Each row is a point on a tangle of strands that fork and nearly touch. The rows are in no order.
In the rows, 128 means zero.
Two points are linked if the straight distance between their rows is under 104. Some points are linked to none.
(812): [147 134 111 198 111 114 114  95  91 163 184 138 140 109 137 121 110  63
  98 118 148 132 131 124 138 149 159]
(636): [205 148  85 179 134 144 141  90 101 188 118 114 127 140 101 149 142  55
 188  60 141 103 120  72 126 172 114]
(440): [ 87 149 132 123  91  97 120 126 121  90 174 106  88  68  83  95 110  88
  78 107 129 132 163 114 164  94 104]
(43): [ 99 103 166  96 110 123 119 123 146 117 174 181 111 158 150 137 119 128
 148 153  77 159 142 157  84 176 144]
(728): [139  93 155 131  87 114  96 134 147 157 177 194 113 145 136 125 105 121
 112 168 108 152 103 163 129 145 123]
(366): [149  81  49 126 129  89 137 107  89 119  94 123 177 201 140 158 150 118
 181  75  96 129 105  69  69 153  83]
(472): [105 125 133 151 112 112 121 113 121 119 161 142  85 114 113 112 112  94
  99 100 118 138 148  94 124 139 136]
(148): [ 95 154 135 118 139 160 125 130 149  70 108  72 128  74 126 107 129 161
 101 126 155 104 145 129 182  57 146]
(775): [ 81 119 145 104  83 104 116 136 151  61 166 139 112  94 143 123 124 140
  84 168 106 143 153 137 125  94 147]
(326): [109 154 114 123 118 153 133 141 131  80  98  72 108  78  97 112 125 146
 110 116 148 132 165  81 175  79 109]
(256): [130 158 107 138 152 124 146 143 121 181  95  95 153 139 133 132 141 151
  90 158 191 119 103 195 205  93 108]
(509): [130 155 102 155 161 155 151 145 110 177  91  77 144 127 116 127 147 144
 121 126 179 134 130 166 185 100 110]
(795): [155 141  60 199 104 107 100  86  71 147 159 119 144 130 138 169 131  41
 132 113 148 125 124  48 144 145 104]
(475): [132 135 136 173 117 126 125  96 112 124 175 142 112  95 114 116 119  74
  94 101 147 118 141  98 138 151 153]
(645): [126  92 121 135  80  88  93 149 101 121 194 160 153 143 173 153 116 140
  98 190 112 163 112 150 128 121 118]
(34): [159 133 161 122 148 142 137 119 149 142 116 124 142 111 124 133 134 141
 121 104 157 109 122 166  96 170 175]
(500): [146 139 108 199 116 107 130 108  78 208 185 134 165 115 142 121 121  68
  93 123 163 116 123 163 137 167 140]
(571): [151 121 160  91 151 120 139 120 149 100 126 160 164 133 167 148 136 150
 153 124 129  83 147 161  77 182 220]
(281): [127 135  90 127 179 159 137 131 112 128  78  68 132 137 108 134 129 181
 170 131 141 136 134  84 177  59  88]
(907): [117 122  77 189 116  79  91 101  56 136 173 124 148 125 139 157 126  73
 123 131 121 133 115  53 147 124  99]
(537): [ 98 168 171 107 147 156 112 144 193  89 115 142  88  87  88 108 110 137
  89 128 162 128 132 169 139 117 155]
(245): [115 159 169 132 130 144 118 146 198 112 108 123 112  71 111 108 121 145
  85 150 169 114 128 168 173  88 155]
(603): [145  97 146 111 114 116 128 138 112 124 147 170 159 152 174 135 128 160
 146 128 105 109 131 151  62 169 191]
(275): [125 141 172 116 110 129 128 144 178 164 139 164  44 126  79 115  92 112
 104 133 132 155 119 135 161 103  74]
(186): [141  97  57 154 116  86 122  82  85 118 130 135 150 183 131 169 137  92
 166  84  79 137 113  53  94 146  75]
(210): [154 154 146 157 145 162 142 122 143 188 103 106 135  84 111 117 125 140
 109  89 168 121 125 168 133 160 152]
(905): [124 131 118 103 162 166 141 128 146 147  76  92  87 133  84 121 128 177
 173  94 138 152 128 112 136 100 123]
(541): [160 135 111 161 126 112 145 156  94 219 126 130 160 140 132 117 146  99
  81 136 176 115 109 189 155 149 103]
(505): [106 135  88 129 137 144 123 138 105  88  84  71 117 113 106 130 131 159
 128 125 135 146 136  64 173  77  96]
(81): [111 105  61 160 116  84 127  80 108  86 137 131 142 172 135 140 140  68
 146 104  81 152 128  47  90 130  80]
(339): [117  86 127 113  76  89 103 141 115  97 190 143 114 158 161 149 120 148
 113 185  99 185 123 131 133  98  82]
(33): [163 105 103 122 146 136 146 144  90 153  83  95 188 153 163 138 153 140
 166  97 142  96 126 103 103 150 127]
(739): [ 93 120  58 173 102  77  85 101  73  88 158 119 154 139 124 155 129  84
 115 114 116 130 124  43 146 112  69]
(309): [166 146 155 141 119 122 143 196 123 239 111 155 128 157 124  94 126 144
 117 173 170 106 101 188 153 131 126]
(441): [126 134 159  78 150 134 137 107 143  66 121 155 180 126 175 141 144 150
 157 136 105  84 137 132  95 173 211]
(231): [109 121 130 119  91 105  99 144 130  74 172 129 142 101 169 135 134 159
  62 192 137 145 126 147 149  69 126]
(62): [138 129  90 108 166 168 144 125 114 141  55  78 116 133  95 122 132 176
 189 108 133 136 132  77 146 101  99]
(588): [136 112 111 120 128 136 141 126  94 142 107 125 101 141 112 125 130 142
 142  93 110 164 120  94 116 126 106]
(355): [149 136  99 185 122  93 121 139  82 227 164 153 167 153 138 125 126  85
  71 135 175 108 104 189 161 149 120]
(393): [135 135 163  95 173 192 149 104 135 113  89 104 186 113 157 115 173 170
 164 109 144  56 126 174 119 135 191]
(733): [158  92 134 123  88 114 111 156 117 160 160 185 155 157 162 146 128 152
 133 147 114 121 130 169  75 160 163]
(763): [ 97 161 176  83 139 144 108 146 205  88 121 172  78 126 110 120 117 143
 124 161 137 143 125 171 129 116 141]
(616): [135 113 165 118  94 121 102 146 157 162 158 181  77 143 118 121  98 125
 111 169 119 154 103 139 137 117 102]
(139): [125 131 138 100 176 187 139 125 144 139  93  95 136 127 118  99 135 188
 168 126 130  99 108 169 159  64 141]
(531): [125 139 161  96 141 143 125 129 156 118 125 158 112 119 115 135 120 146
 132 126 137 118 127 164  94 155 169]
(296): [ 68 133 171  93  94 123 117 149 174  61 157 154 104 123 136 133 127 146
 122 176  89 157 159 148 102 125 124]
(21): [104 125 161  88 141 118 143 111 147  41 116 149 147 139 157 141 144 120
 136 150  78 113 137 117  78 175 182]
(896): [154 111 153 140  85 116 101 151 120 174 162 191 141 144 139 122 105 127
 118 167 120 128 109 169 109 155 154]
(605): [144 168 119 157 144 171 142 127 129 170 104  80 136  94 115 118 140 138
  98 117 171 123 135 163 179 133 131]
(810): [ 84 120 144 137  88  98 114 122 144 134 190 147  63 119 103 109 102  86
 112 131 113 155 155 113 137 110  97]
(503): [135 134 131 118 169 181 136 125 152 161  83  97 124 131 115 102 135 178
 182 100 145 108 124 150 130 106 155]
(859): [107 138 176  94 133 136 116 144 177 129 127 168  76 145 108 127 116 134
 133 140 127 150 119 170  98 140 133]
(377): [119  84 106 136 104  94 108 134  64 113 183 151 143 142 161 141 122 125
 112 153  93 158 119 115 113 128 134]
(695): [160 130 155  95 177 176 148 115 148 120  86  92 187 111 159 135 154 131
 159 110 142  70 133 140 120 178 183]
(614): [179 151  84 196 127 126 125  86  90 184 140 116 131 126 121 146 133  41
 155  86 147 112 123  69 128 168 122]
(155): [105  82  96 138 117  84 108 120  59  93 160 138 145 151 153 138 120 102
 119 144  80 149 119  78 102 126 104]
(680): [124 154 130 142  91 106 113 144 135 102 164 103 116  64 104 103 110 125
  50 127 162 132 153 131 179  78 111]
(513): [129 135 124 127 143 145 141 132 124 138 105 109  81 119  86 126 117 143
 138  80 127 142 130 108 121 128 118]
(838): [190 110 155 111 175 177 171 127 168 146  69 113 174 119 140 150 163 117
 177  72 152  71 145 123 112 195 168]
(63): [ 93  87 146 113  63 111 113 126 134 102 186 171 105 153 153 139 122 125
 136 169  80 186 134 140 103 138 110]
(82): [141 146 130 141 142 152 139 155 158 173 100 101 100 132  95 123 100 174
 128 138 145 145 113 144 165  57  91]
(840): [ 77  96  75 147  97  61 103 106  80  79 157 139 146 158 149 144 129  81
 128 145  73 144 132  40 115 118  71]
(845): [ 96 128 148  74 164 180 138 108 146  89  97 115 144 111 124 112 144 192
 163 128 106  88 115 175 133  77 167]
(470): [ 81 152 157  74 187 164 142 118 166  50  80 125 107 123 117 117 130 136
 170 120 122 127 151 123  99 142 155]
(242): [196 121 133 135 151 160 172 128 129 173  96 113 155 125 126 136 155 116
 154  71 145  79 134 117 106 201 152]
(792): [ 77 128 178  90 115 129 113 128 165  66 170 186 116 148 147 138 120 129
 152 170  64 166 163 161  65 169 146]
(819): [136 153 108 158 130 125 126 164 119 144 127  99 115 114 116 144 108 159
  98 153 161 161 119 146 180  53  77]
(65): [170 137 176 110 119 127 126 170 154 216 114 170 103 140 116 112 119 147
 144 144 146 116 105 164 124 142 131]
(870): [125 147 138 142 107 122 106 142 154 117 142 123 115  73 113 103 112 135
  51 156 158 132 136 154 159  95 133]
(842): [116 137 113 150 152 108 123 150 115 128 134  93 154 109 158 144 128 164
  91 171 151 142 109 163 173  61 103]
(431): [122 101 109 106 131 118 151 117 110 117 102 125 112 153 133 126 140 131
 154 111  84 147 125  85  82 148 112]
(356): [184 105  99 149 129 122 156  86 116 158 114 131 145 152 124 143 145  71
 172  68 107 104 125  65 104 184 123]
(233): [105 152 154 101 182 139 150 121 170  48  96 128 120 143 116 122 126  99
 160 111  94 128 135 102  76 179 132]
(447): [163 138 148 128 134 138 139 161 151 220  94 133  94 145 104 114 107 153
 146 142 139 139 105 159 147 105  97]
(660): [133  92  80  98 129 120 144 107 116 109  66 109 142 183 133 142 153 146
 184  95  81 132 118  66  83 138 101]
(453): [182 103 120 134 130 129 163 104 104 147 115 131 142 149 119 126 135 114
 157  68 118 100 117  93  95 193 143]
(411): [ 95 138 160  97 155 121 141 127 161  39 110 144 124 146 135 124 124 108
 158 144  63 120 151 109  62 175 127]
(151): [ 91 135 144  75 170 176 135 102 157  56  89 102 123 109 140 121 146 169
 160 126 115 105 135 140 133 101 181]
(50): [112 137 123 128 129 114 114 145 120  78 143  93 144  93 153 129 129 163
  75 168 151 141 129 142 160  46 124]
(473): [ 85 133 138 113  90 105 130 150 139  90 173 102  85 103  94 107 119 110
  96 129 112 159 163 110 147  88  87]
(267): [152 154 133 153 124 124 148 167 129 229 101 130 139 141 128 102 135 111
  93 157 182 104 105 202 168 143 128]

A fork is a point with three links. Follow the links from the first point to the second and name the forks in between, in order.
(645) / (281) | (840), (905)
(377) / (614) | (840)
(503) / (614) | (905), (840)
(62) / (186) | (905)

Follow the links from the first point to the second, and from the first to the third. Name the last point that the two ways share.
(326) / (728) / (81) | (905)
(614) / (819) / (431) | (840)
(411) / (148) / (377) | (905)
(453) / (660) / (775) | (840)

A fork is a point with three links, a tip a point with one. Leave the first point through the second and follow the links. Name the first fork or tip that comes.
(537) / (763) | (256)
(275) / (616) | (905)
(242) / (453) | (840)
(739) / (907) | (393)
(151) / (470) | (275)

Name the points in between on the shortest way along the links from the first point to the second, in order.
(275) / (571) | (616), (728), (896), (733), (603)
(896) / (233) | (733), (603), (571), (441), (21), (411)
(21) / (186) | (411), (233), (470), (151), (845), (139), (503), (905), (513), (588), (431), (660), (366)
(256) / (245) | (509), (605), (210), (34), (531), (859), (763), (537)
